Points on a hilly landscape, in no order, each with its height.
A ball rolls from a point to the lowest of its 5 nearest points, and stops where none of them is lower. Distance is the straight distance between rows; heights are no part of it.
dulam (h 32.0): -16,12,50,-4,-9,18,-35,-12,12,-10,-18,22,18,57,-10,4,-30,-13,15,2,39,31,-3,11
Lesiv (h 23.4): 14,1,-10,11,8,59,27,78,-4,31,-37,33,-3,-2,22,31,-24,13,-29,-55,-4,20,-19,9
bedom (h 35.7): -1,30,67,22,-20,51,-24,12,-11,-25,-18,30,-33,6,-40,-33,-27,14,21,-36,21,18,-26,13
puna (h 52.2): -31,2,-12,-34,-11,-32,-9,-50,-2,-32,16,-33,24,13,17,6,19,-27,38,37,-1,-17,8,-7
zoda (h 35.8): 0,7,45,13,7,33,14,21,13,6,-6,9,-30,-37,-47,-27,-20,17,-25,-20,-8,16,-8,18
Konel (h 25.4): 7,-35,-30,2,23,14,44,22,-27,54,4,-16,13,-40,47,33,24,13,-14,-20,-39,-68,-34,-19
vibun (h 1.8): -24,-11,48,3,-21,-5,-31,-43,8,-27,3,41,18,44,-53,-65,-47,-10,22,26,18,13,28,23
Ruf (h 11.4): -12,-10,23,-9,-15,-25,-16,-29,31,-15,6,34,-16,40,-58,-76,-9,-5,22,0,-21,25,30,21
gige (h 36.3): -18,15,-1,41,23,2,-56,-22,1,-2,-20,28,46,42,-17,-10,-13,-10,17,21,60,68,13,12
rupa (h 37.1): -17,14,81,-24,-14,48,7,-33,-6,-22,-10,-3,18,2,24,29,-49,-34,18,-34,18,-44,-60,7
memif (h 21.6): -13,37,37,-1,-22,15,14,-12,14,-2,4,-3,-27,-49,-5,10,-23,-9,-19,-15,-4,-11,-24,-8
Bul (h 36.4): 4,5,-3,-37,15,-43,-23,-27,-1,3,-16,-6,-4,31,33,3,30,-20,28,21,-45,-55,-3,13
teno (h 39.3): -12,12,1,-44,1,-10,-14,-33,1,-1,27,-17,-7,1,35,15,40,-23,34,11,-33,-58,-24,3
tid (h 26.5): -49,-4,23,-25,-35,-47,-5,-60,34,-23,38,8,13,9,-52,-46,-17,-5,3,51,-40,15,33,0
ganer (h 19.3): 3,-16,-5,-4,8,-43,-10,-56,32,-13,1,-2,1,36,-62,-39,1,-26,10,26,-20,19,33,4
tuvik (h 53.9): 9,13,52,51,2,48,26,30,-20,-60,-30,30,-30,-29,-14,33,-67,17,27,-14,50,-7,-34,-10
Vom (h 26.7): -5,-6,-10,-38,-10,-71,-12,-58,-2,-2,27,-9,-9,19,-49,-15,-2,-28,12,54,-39,-15,47,2
fipi (h 22.7): 36,-33,-89,16,6,-33,26,45,10,20,6,-9,5,-8,22,7,20,19,-56,32,-18,-2,-4,3
Gefi (h 60.2): 19,-10,-27,7,-9,-75,-20,-20,38,-29,39,-21,7,-12,-30,-45,11,20,-23,27,-32,24,42,-26
fela (h 24.0): 39,-13,-41,21,29,-42,-19,23,32,-5,6,3,-7,2,-54,-37,21,25,-19,6,0,58,55,6
mipaz (h 20.0): 4,1,19,-9,-7,28,36,22,-12,23,7,-6,-12,-49,17,20,9,2,-26,-11,-19,-31,-16,-24
Bok (h 8.9): -8,-40,26,-3,-22,-8,-45,-29,7,-26,-36,35,34,76,-33,-53,-21,-1,41,7,28,47,25,25
Fer (h 23.2): -7,-6,14,39,30,14,-7,2,5,-21,-10,4,13,-8,-41,-29,-39,25,9,8,46,59,18,-10
roge (h 20.5): 22,2,-36,-14,27,-44,-19,2,11,13,3,-2,-32,15,-28,-1,8,9,-19,19,-35,0,6,16
sime (h 17.4): 13,-3,-6,-11,-4,-21,-29,-23,18,3,-32,46,5,48,-10,-29,-6,6,14,9,1,57,21,26
Taka (h 8.4): -24,-1,16,-8,-8,-42,10,-23,24,-31,71,-21,8,-33,-46,-12,-1,11,4,50,-27,-1,10,-25
Duti (h 29.4): 3,-9,-42,-1,-13,-10,57,27,-21,8,44,-21,-14,-33,6,11,13,12,-46,37,-34,-32,-10,-28
Gan (h 27.6): -8,29,14,-10,-4,22,-26,-10,11,6,-37,9,6,13,34,12,-16,-41,19,-24,10,9,-19,16
Befoz (h 33.1): -8,8,-31,12,9,-1,6,18,5,0,20,-18,4,-25,49,-2,14,-1,2,5,29,13,-2,-24
boni (h 29.3): 14,6,9,3,11,12,-15,11,4,-6,-42,16,-9,38,-21,-47,-9,25,5,-22,-3,32,22,33
zabap (h 16.7): 33,-33,1,-14,-15,-17,-25,-46,14,-1,-86,61,-18,53,-33,-44,0,-14,41,-7,-56,14,60,49
dez (h 12.5): -18,-27,53,17,10,11,-29,-12,13,-33,23,15,22,36,-80,-62,-21,15,21,25,39,41,31,3
Govi (h 19.1): 9,6,-17,-11,7,20,23,25,2,8,-12,4,-18,-42,3,16,5,0,-39,5,-51,-8,4,5
moz (h 32.7): 21,7,-11,-17,-12,3,-42,22,14,24,-80,52,-5,44,-15,6,22,-13,14,-43,-9,32,-4,51
zabu (h 19.5): 43,-10,-48,-19,7,-34,15,23,10,-3,18,-16,-23,-8,-1,-18,20,10,-67,44,-50,-28,0,2
dasep (h 35.6): -3,-9,-26,28,7,-50,-28,-34,34,-3,-1,0,19,25,-34,-18,11,16,-10,15,26,59,41,-31
vaner (h 52.6): 11,1,36,18,22,53,-16,17,-10,-14,-49,5,25,11,28,64,-41,7,34,-58,65,-1,-41,-11
vupe (h 20.6): -19,23,29,-14,-38,22,57,30,-2,12,17,-25,-30,-56,7,28,-13,-18,-25,-7,-29,-27,-11,-21
vabo (h 32.4): -17,17,69,2,5,25,-1,-13,14,-35,12,14,-9,-29,-63,-38,-29,7,-21,-4,2,24,-4,-2
Dat (h 50.2): 0,-8,75,21,17,44,-15,4,0,-34,-17,25,3,3,-26,17,-46,5,17,-24,59,6,-25,22
ratu (h 31.4): 27,-19,-22,3,18,16,-19,34,9,-16,-14,34,-14,25,-55,-45,18,22,-18,-42,-27,37,20,41
nup (h 30.5): 15,-15,-9,29,25,-23,-23,17,6,-2,-36,19,3,38,-31,-43,16,17,6,-33,10,54,20,27
nol (h 39.2): -14,20,-48,-8,18,-26,4,-32,-13,17,36,-39,16,-13,45,19,48,-4,29,22,-16,-45,-29,-8
tefem (h 12.3): 1,-11,2,44,35,21,-24,43,6,-7,-9,17,-12,5,-35,-47,-22,33,-10,-4,22,51,3,12
nagof (h 15.5): 24,14,-13,-17,-5,20,-12,27,1,37,-44,12,0,-6,31,29,19,-1,-9,-44,-34,-2,-5,0
taret (h 32.9): 13,-5,-2,0,-4,55,3,46,26,-4,-17,24,-31,1,-58,-13,-10,9,-38,-48,-23,6,-16,22
lum (h 71.0): -13,-25,-19,-1,-9,-62,-30,-41,25,-12,62,-12,25,22,13,-37,16,-10,35,79,12,8,21,-26
Zovum (h 21.3): -20,-8,60,0,-4,36,-23,-10,-8,-44,-18,34,-12,30,-61,-46,-31,26,6,5,19,34,-19,-7
fezag (h 22.0): 24,19,-16,-24,0,-46,13,-19,6,8,42,-35,-27,-39,-13,-2,14,2,-8,56,-56,-34,1,1
nosuk (h 12.4): -2,3,-6,1,10,18,-14,33,2,20,-51,7,-7,5,26,46,9,-7,-14,-50,-8,-17,-12,8
bis (h 32.1): -13,-5,3,-39,-24,-50,-7,-57,0,-8,2,-16,-6,31,2,-21,-3,-15,52,31,-39,-33,2,15
Vika (h 6.0): 11,6,8,-33,3,34,14,-2,-27,43,-16,-2,-4,-2,54,39,24,-11,1,-43,-33,-65,-22,-14
Kibo (h 42.2): -35,-7,-7,23,-20,13,84,19,-94,28,55,-28,3,-39,33,26,43,-18,-32,-17,43,-54,-17,-48
fafa (h 25.6): -28,4,31,15,-33,8,53,5,-58,32,36,-49,-7,-43,51,34,13,-15,-12,-11,38,-45,-2,-53
Dazo (h 29.8): -8,-5,9,42,13,-10,-11,7,26,-29,36,9,7,12,-53,-26,-45,15,-21,19,48,65,12,-25
zipa (h 25.7): -14,-10,5,22,-8,-6,28,-33,-41,22,29,-38,45,-37,77,12,24,-12,18,-3,19,-59,-15,-37
tes (h 30.1): 45,-18,-31,5,10,-31,0,8,23,-12,28,-15,-21,-13,-85,-50,15,25,-26,13,-55,32,54,19
tav (h 13.5): 2,-25,18,7,-11,-3,-21,-52,12,-10,-34,60,-15,76,-66,-47,-11,-9,27,-17,-4,20,39,31
robu (h 33.0): -5,-15,-50,20,-28,-5,40,15,-25,46,26,-16,6,-39,47,25,16,6,-35,9,1,-44,13,-31
Komi (h 24.8): 12,25,11,-3,10,65,2,34,1,13,-17,30,-12,-20,2,51,-34,28,-13,-60,15,12,-16,-4
ter (h 23.8): 17,18,-5,-9,10,58,-12,50,-4,17,-58,32,1,28,23,38,1,15,-2,-80,1,0,-15,25
Zuf (h 32.8): -2,-10,13,34,-21,0,7,12,-6,-19,15,-14,0,-18,42,-5,-21,8,0,16,51,36,2,-21
rezib (h 28.5): 26,9,-21,11,11,0,-43,9,-11,-2,-48,31,-6,43,-19,-9,-13,-13,29,-29,24,69,9,35
Filun (h 25.3): -33,-7,-13,-4,18,-5,16,-11,-37,19,20,-14,20,-27,88,1,40,-5,29,1,13,-42,-24,-21
gazu (h 41.7): -1,8,58,23,14,64,37,20,-9,-22,1,28,-50,-36,-43,-4,-48,9,-7,-45,14,-15,-22,21
zere (h 25.0): 4,3,17,38,-27,53,22,66,-23,8,-20,14,-22,-26,8,21,-39,-12,-49,-40,21,-17,-35,9
nomam (h 22.1): -7,0,-7,9,-9,-23,-27,-28,18,-17,36,4,3,16,-67,-56,-5,27,-7,9,-9,47,41,-4
Ves (h 22.5): -13,-10,-22,-19,19,23,42,4,-31,33,19,-23,-7,-25,51,31,43,22,-3,-10,-68,-87,-21,-2
sabo (h 40.4): 5,29,77,3,-21,74,15,-3,1,-16,-11,27,-31,-23,-11,39,-42,7,-6,-27,20,-22,-27,17
Fopu (h 14.0): -3,0,-2,-10,11,29,26,0,-16,31,-2,-34,17,-6,52,19,29,2,4,-33,-29,-55,-30,-12
moge (h 31.3): -8,13,55,-3,0,62,-39,-27,0,-23,-41,40,1,43,-20,-15,-31,-14,16,-25,14,7,-25,36
gef (h 32.2): 3,-37,-19,21,9,19,51,5,-61,67,23,-19,39,-29,44,40,31,11,-30,-44,-26,-83,-28,-13
bepe (h 44.2): -14,5,-19,19,-18,-24,28,-7,8,-27,44,-29,17,-26,14,-8,8,4,3,39,2,22,11,-45
lono (h 26.0): 6,-17,-55,17,0,-13,32,24,-5,17,15,-10,-6,-13,15,13,26,9,-36,0,-14,-19,0,9
dopuv (h 19.8): -2,11,12,-13,-16,-9,29,14,0,12,24,-4,-31,-42,-8,-24,12,12,-35,5,-37,6,-6,-1
bime (h 37.2): 24,-7,-34,-37,20,-25,-3,1,-7,20,-37,-12,-3,15,31,22,25,-8,-20,10,-43,-44,-14,1
togi (h 27.4): 18,7,9,-25,13,11,-18,22,4,-5,-34,23,-17,3,-38,-8,-13,13,-12,-7,-45,24,8,21
pev (h 19.2): 16,20,5,-13,12,52,26,39,-9,11,-14,18,-2,-18,3,28,-4,4,-44,-51,-30,-20,-28,18
kirud (h 22.8): -5,26,1,12,-22,-2,58,11,-18,24,35,-28,-29,-53,23,18,-9,5,-22,-4,11,-18,10,-30
ganar (h 26.3): -5,10,9,-36,-5,-7,-3,-28,20,-5,-22,4,-2,-5,-10,7,-11,-5,10,7,-25,14,6,28
popuv (h 42.9): -13,-11,-43,24,0,-28,22,-4,-16,28,35,-36,8,-35,34,10,59,0,13,31,1,-29,-5,-13
gido (h 18.7): 19,-9,-71,-29,29,-40,-49,-2,-2,23,-25,-20,7,53,37,3,46,-14,20,41,-6,-18,11,12
voga (h 18.0): 44,-13,-56,-23,17,-44,-9,6,21,10,20,-23,-33,20,-6,-7,39,8,-32,64,-44,-24,17,-11
Sizer (h 70.9): -52,-16,-36,36,-33,-18,55,20,-26,21,62,-27,-19,-41,25,14,19,5,-4,12,41,7,7,-32
donit (h 31.6): -14,19,47,-18,-4,46,-6,-9,7,5,0,-3,17,2,61,48,-19,-20,2,-22,17,-30,-32,-4
Foved (h 20.2): 39,-5,-37,25,6,22,29,54,10,12,-28,4,-7,-15,-9,-7,-22,21,-66,-7,-24,4,-15,4
Litas (h 30.4): 12,14,38,-4,-15,15,-22,-20,11,14,-48,48,0,53,-23,-8,-10,-11,37,-38,-7,23,0,24
Pon (h 26.6): -11,3,29,35,-19,37,71,29,-29,-4,3,-24,-25,-32,34,63,-33,-4,-18,-17,60,1,-13,-53
pigek (h 10.1): -24,-21,74,-5,-17,36,3,-17,1,-51,-12,60,0,64,-49,-39,-20,-12,38,2,41,10,-6,37
leni (h 60.7): -22,-8,-44,-9,8,-52,-38,-35,6,1,55,-26,39,21,28,-32,57,-9,54,43,17,-13,16,-3
veme (h 25.2): 39,-24,-44,1,20,-34,-31,29,25,4,-53,24,11,63,-10,1,32,10,20,6,-14,47,23,42
ridak (h 34.4): -19,16,23,8,-7,27,10,-12,-10,4,24,-7,24,-45,52,39,-18,-18,1,12,41,23,-17,-53
Nel (h 44.3): 12,-8,-56,-17,-7,-57,-1,-39,0,13,46,-34,2,-1,-5,-28,42,-17,23,61,-18,-11,10,-5
Tamat (h 24.3): -14,31,28,-22,-11,3,-5,-10,4,-13,-4,-12,22,-19,20,17,7,-13,9,-14,-8,3,-18,-7
remu (h 29.9): 27,-28,-57,-2,14,-7,40,9,-24,38,24,-10,-4,-20,45,16,50,-4,-19,13,-32,-66,-9,-13
pomi (h 28.0): -5,-15,37,-9,-15,22,-15,-41,8,-21,-31,27,-5,33,-40,-25,-37,-16,10,-15,0,14,0,25
pab (h 25.1): -13,-14,14,7,18,9,-25,-13,3,-37,-4,22,-3,41,-59,-79,8,18,-11,-6,27,37,33,13
gunum (h 29.5): -22,13,-3,-2,-9,-73,-38,-40,31,-11,39,-8,15,6,-47,-27,0,-1,16,40,3,48,27,-15
vevi (h 29.7): -8,-2,-21,1,31,-36,-10,-1,19,-6,15,-30,13,-16,15,2,21,-4,14,18,-3,16,11,1
Nutag (h 12.9): -24,-4,13,-8,-21,-23,-29,-39,28,-15,-7,19,36,58,-22,-32,-8,-16,26,1,9,31,20,23
Gen (h 24.2): 7,0,-29,-13,13,-62,-4,-14,4,-2,-6,-9,7,29,-11,-6,26,-2,16,13,-12,51,24,3
fonek (h 31.2): -35,20,29,-5,-16,17,-35,-26,10,-28,-15,-5,17,23,16,18,-33,-28,26,3,27,-6,-25,-5
kep (h 33.7): -25,18,61,3,-18,12,56,12,-5,-15,41,-29,-20,-57,13,18,-30,-11,-14,25,32,-9,-23,-33
puf (h 38.8): 18,9,48,72,-11,32,56,31,-37,-35,-5,18,-11,-27,-3,59,-52,10,3,-13,80,14,-19,-16
Mig (h 37.4): -8,7,-36,-35,17,-39,-6,-48,0,10,10,-21,-1,7,24,1,44,-14,37,41,-32,-37,11,16
Roro (h 30.0): 22,-27,-65,20,2,-42,27,38,-4,11,28,-43,-4,-21,5,5,44,11,-33,37,-10,-32,19,-29
litur (h 16.9): -5,-20,20,-29,-14,6,26,-3,-48,27,27,-29,5,-47,71,28,14,-12,2,-17,-24,-77,-26,-21
pami (h 34.8): 28,-10,-48,-50,10,-53,-28,-29,0,9,-27,14,-21,45,0,4,17,-22,18,44,-35,-24,22,31
Rato (h 27.3): -22,-4,17,-45,-22,-21,-15,-46,14,-13,-15,-7,18,17,3,-12,-15,-14,25,17,-28,10,-6,20
berus (h 20.4): 13,8,-9,8,11,46,17,37,-4,10,-42,34,13,-1,26,33,-12,22,-14,-47,14,32,-4,-13
vova (h 32.5): 17,-3,21,17,0,50,-19,52,9,-9,-31,31,-42,6,-4,10,-17,0,-20,-52,17,16,-12,14
diso (h 19.9): -6,17,39,4,-8,43,24,25,-40,17,4,-18,-5,-42,46,38,-21,-10,-32,-22,1,-41,-19,-26
folub (h 34.6): 13,13,14,-23,-13,45,-44,17,21,22,-51,36,-7,24,1,6,-18,-6,9,-70,-33,-8,-32,40
nar (h 34.5): -29,28,29,1,-1,28,-28,-22,0,-26,5,18,8,-9,-12,3,-35,5,4,3,38,33,-15,-16
sok (h 33.2): 2,23,68,-32,-4,53,-9,-4,20,12,-34,17,-31,2,2,45,-23,-12,11,-60,-22,-47,-33,32
Sovu (h 18.9): 43,-23,-58,12,16,-45,-3,27,12,4,10,-10,0,5,-14,-32,28,28,-31,46,-6,17,32,-8
bodot (h 30.7): 28,-24,-27,-4,7,-14,-25,27,21,-6,-33,22,-19,40,-39,-13,18,9,-16,-20,-30,43,21,48
Sela (h 26.9): -5,28,-11,-39,4,-23,-15,-20,16,12,-39,-9,-11,28,1,-3,3,-3,22,-12,-31,-12,22,12
raz (h 32.6): -6,3,28,45,-3,31,30,43,-12,-18,7,3,-13,-34,2,31,-41,9,-2,8,62,38,16,-43
Sif (h 26.1): 12,-5,2,-11,5,-9,-19,4,14,-16,0,5,-13,-9,-54,-23,-3,20,4,-27,-17,21,25,30
kufo (h 31.1): 28,-7,38,2,-15,101,13,64,-6,7,-9,41,-41,-11,-23,-18,-23,2,-25,-42,-19,-21,-25,34
gud (h 18.4): 27,-13,-65,7,19,-51,-21,3,6,-4,-9,-27,-1,-13,14,-1,47,15,6,36,-15,8,5,-1
sosod (h 12.1): 8,1,17,-5,10,32,-2,28,-13,32,-13,-1,14,8,63,52,4,-9,-1,-58,-23,-33,-15,-15
kolig (h 40.6): -11,21,54,15,3,35,4,-4,0,-25,24,11,-46,3,-69,-68,-15,11,-19,-10,2,5,22,6
lod (h 66.1): -3,-17,-48,23,25,-73,-17,-5,25,-12,68,-32,32,-1,-27,-18,33,10,-2,52,6,34,56,-47
tunek (h 17.6): -28,-16,-3,7,-11,-65,-47,-40,14,-11,-17,12,73,57,-24,-20,2,-19,31,35,35,36,31,14
Kefo (h 20.7): 8,-5,-27,-14,2,-44,-31,-9,34,1,-18,19,12,43,-16,-3,17,3,21,13,7,43,17,17
Kerup (h 23.9): -13,-18,27,15,3,-19,-28,-20,20,-31,16,-31,21,-1,-31,-21,-23,19,-7,4,31,63,30,5
Refub (h 24.9): -2,16,-40,-9,9,-27,-32,-6,1,11,-10,-7,16,18,31,3,43,-1,22,5,-2,10,11,17
fud (h 20.1): 33,3,-32,5,22,-13,-27,24,12,16,-57,21,16,24,8,10,15,21,11,-17,-21,22,10,16
bofuf (h 34.7): 22,-44,-53,17,-3,18,66,32,-64,40,33,1,3,-36,33,23,30,-5,-45,-7,-20,-70,-30,-11
mapas (h 24.4): 13,10,-10,5,11,24,-31,29,18,2,-32,17,19,17,2,-4,12,10,12,-36,15,36,-1,22
Doz (h 21.1): 6,-19,-18,-3,-46,33,67,61,-40,19,24,-9,9,5,29,47,-9,7,-78,-36,-1,-34,-4,-21
Gudem (h 51.4): 10,32,72,-14,-6,48,-16,-18,-23,-46,-24,12,29,-3,10,50,-54,-9,30,-11,48,-9,-55,-3
tal (h 27.5): 11,2,-55,-21,15,-65,-31,-33,8,12,5,7,27,46,5,-4,36,6,53,59,-11,12,14,12
guk (h 39.4): -21,12,46,26,6,41,-20,-13,6,-33,-16,24,34,14,11,33,-51,-9,33,-11,67,18,-17,-2
niti (h 36.6): 18,34,21,3,-12,50,-19,21,3,-3,-42,24,2,5,39,48,-43,-4,20,-38,19,-22,-38,2
ferep (h 19.6): 27,-12,-55,-24,12,-55,-1,1,14,19,38,-42,-24,-5,-40,-22,16,6,-44,64,-56,-51,26,3
pumog (h 64.8): -41,25,32,-27,-20,-20,19,-68,5,-37,23,-25,9,-5,-6,-8,-18,-21,-5,27,17,2,-16,1
zomu (h 21.4): -32,21,22,-1,-24,-18,28,-3,24,-16,49,-26,-19,-73,-10,-18,-18,4,-4,19,-22,-6,12,-45
dege (h 34.0): -18,14,40,5,4,40,7,-16,-22,-9,32,-30,30,4,72,41,-7,-9,26,-22,41,-47,-22,-43
muka (h 28.2): -24,21,18,10,-3,-10,-29,3,6,-25,0,-15,52,4,13,14,9,15,24,9,61,46,-25,-9
Gunu (h 26.4): -3,3,25,48,32,40,-22,4,11,-18,-22,12,-5,18,-44,-31,-38,17,10,-6,75,56,-8,11
Gogo (h 33.6): -31,7,0,-7,-5,-15,-14,-45,-10,-10,7,-33,42,-18,58,14,23,5,18,11,38,-16,-17,-27
sibal (h 61.5): 0,-12,-63,33,9,-41,11,8,4,8,64,-34,-5,-52,22,-4,26,10,-2,60,9,-3,7,-21
pimi (h 16.8): -19,-3,17,-9,-6,-31,-20,-24,4,-15,-8,3,14,32,-38,-24,-12,0,9,7,11,41,23,12
parut (h 10.7): 26,-13,-74,-31,53,-25,-19,-14,1,43,4,-16,2,26,29,2,61,0,-4,51,-8,-59,-7,24
zezim (h 28.9): -9,18,4,24,-1,12,-19,25,10,-7,-11,-7,24,0,15,13,-25,2,17,1,34,49,0,-18
vok (h 26.2): 32,3,-39,39,11,24,6,78,-4,4,-42,30,-8,2,2,1,-13,34,-38,-31,13,48,-3,19
Zega (h 31.8): 17,19,16,57,9,60,26,46,-21,-10,-36,18,-15,-17,9,68,-56,5,-2,-30,75,9,-11,-13
Mudub (h 36.0): -27,31,57,-51,-16,24,-3,-57,-8,-11,11,-42,17,-17,42,33,-10,-27,12,-8,-3,-57,-27,-14
zera (h 17.0): 9,-1,-20,11,-4,37,30,60,8,29,-18,1,-9,-2,15,30,-1,-4,-53,-24,-28,-26,-16,4
zuv (h 33.5): -18,-3,-17,-51,-8,-45,13,-51,-4,-2,12,-44,-16,-10,-12,-14,13,-16,29,33,-32,-1,16,7
Lonap (h 21.8): 1,-10,14,20,9,-11,-31,-19,18,-10,6,9,12,46,-61,-36,4,15,24,-2,29,67,52,7
padu (h 47.7): -8,-13,-10,-2,-4,-49,-11,-43,27,-4,64,-36,0,-10,-12,-28,13,1,23,69,-13,17,40,-18
lig (h 22.6): -15,7,23,-35,-30,20,56,10,-23,21,28,-12,-13,-47,26,32,13,-14,-31,-30,-48,-73,-30,-11
seza (h 32.3): -36,24,7,-11,-16,-12,24,-18,12,4,26,-18,-1,-35,18,-11,12,-21,29,34,-12,-12,-16,-20
nete (h 34.2): 9,-19,-55,-36,12,-71,-18,-40,6,4,17,-21,-11,30,-5,-21,27,-9,28,50,-39,-24,14,15
vonut (h 23.5): 16,-14,-28,4,9,-21,22,19,40,-11,15,-13,-9,-16,-36,-4,0,9,-32,0,-21,28,16,9
sefi (h 23.0): 10,-22,-38,-1,20,10,13,16,-20,30,-1,-23,26,-25,60,34,49,1,-10,5,-14,-34,-19,-25
rel (h 30.9): -9,30,39,-10,-9,39,2,-10,6,-5,-21,28,-16,12,-8,2,-18,-12,16,-52,-4,-3,-30,19
Fol (h 12.2): 33,-21,-82,14,38,-48,-19,7,-4,20,23,-21,0,14,3,-12,66,0,-2,59,-5,-11,20,9
zemep (h 23.3): 35,4,30,6,-5,89,25,83,-17,21,-16,37,-13,-12,3,34,-29,3,-52,-60,-14,-36,-28,9
tonud (h 20.3): 8,-22,-16,-12,-6,-52,-31,-24,26,19,-43,23,3,33,-27,-14,4,0,20,2,-20,24,21,40
retu (h 30.2): -37,2,-24,5,-1,-1,44,-8,-44,7,35,-33,9,-55,46,18,15,-8,-11,13,22,-32,-6,-53
zoziv (h 22.3): 16,-5,0,43,-20,49,39,55,-23,11,-24,1,-13,-18,22,37,-27,8,-44,-21,36,-7,-13,-18
taku (h 35.9): 18,-3,-15,-40,-16,-51,-18,-31,5,19,-36,34,-34,39,-26,-9,-7,-35,1,16,-65,-18,21,41
Dab (h 30.6): -28,12,25,16,-13,31,39,11,-4,-13,15,-17,-12,-41,10,29,-37,-4,-9,1,43,22,12,-27
velik (h 42.1): -1,9,42,37,10,59,-16,43,-7,-23,-15,22,-35,-12,-34,-31,-40,25,-28,-13,34,14,-25,22
dar (h 17.3): 2,-2,30,30,5,40,18,51,-21,19,-20,1,9,-23,64,68,-14,4,-9,-54,31,-25,-16,-39
detib (h 23.7): -13,-11,14,-10,0,-29,-1,-17,11,-15,29,3,-20,-27,-64,-30,-3,9,-8,2,-30,38,25,-5
kup (h 23.6): 45,-21,-41,7,10,-35,0,34,31,-20,-13,4,1,2,-33,-21,31,5,-38,24,-45,12,19,31
bogap (h 50.6): -15,-1,-58,22,1,-30,43,22,-23,25,56,-24,16,-55,41,-17,15,6,13,33,17,-13,-1,-39
rebup (h 22.2): 16,-15,-52,34,3,-27,12,21,2,-7,-2,4,8,-5,-4,-1,-2,10,-36,7,-19,39,35,-19
bevir (h 22.9): -23,13,-8,-6,-2,-44,-37,-37,26,-18,-20,-11,56,33,11,9,-2,-8,44,13,32,68,-2,-3
fon (h 31.0): 4,11,-50,-33,25,-39,-16,-24,-2,-16,-7,5,0,10,4,-4,49,-5,13,37,-28,-17,23,26
duvit (h 36.9): -12,21,74,-3,-9,31,6,-9,-11,-16,8,5,-26,-15,-14,-2,-50,10,10,13,26,-11,-36,0
zut (h 42.3): -37,19,12,-20,-2,-8,17,-45,-5,2,25,-30,50,-33,50,-6,12,-31,34,11,11,-26,-34,-4
zagef (h 30.8): -46,-14,28,19,-15,30,20,-40,-47,32,37,-52,37,-41,79,25,15,-27,53,-16,52,-51,-35,-48
naper (h 13.3): -14,-3,-16,-17,3,-2,9,-25,-21,28,5,-16,3,-44,58,26,14,-17,4,-14,-38,-43,-15,-9
tuzu (h 29.6): 20,-5,24,-9,-3,26,-15,11,16,3,-21,56,-32,23,-40,-34,-2,0,-15,-38,-18,20,11,39
riv (h 29.2): -9,12,0,-25,-12,-30,-27,-25,23,-3,-7,-27,0,24,30,9,21,-20,35,-2,-9,-4,-7,-5
mosat (h 20.8): -16,1,-13,16,-18,23,44,34,-42,24,7,-24,1,-35,53,38,-1,5,-10,-30,30,-17,-8,-44
gizos (h 36.2): 6,-4,36,9,17,50,-22,9,-7,-22,-6,31,-37,7,-62,-50,-18,17,-29,-43,4,5,15,18
lape (h 36.1): 30,-5,-38,-61,2,-45,-39,-37,2,13,7,-5,-22,44,-6,-19,17,-30,5,72,-36,-52,18,19

Where does a ball stop that starts at each point below?
Roro: parut
zut: Vika
Nel: vibun
guk: Vika
dasep: vibun
sabo: Vika
taku: vibun
pumog: Vika

For each start below, name every point that the ball comes to, in order.
lono: fipi > Sovu > Fol > parut
zoda: vabo > Zovum > pigek > vibun
vok: Foved > zera > nosuk > sosod > Vika
vonut: roge > voga > Fol > parut
kirud: mipaz > Govi > zera > nosuk > sosod > Vika
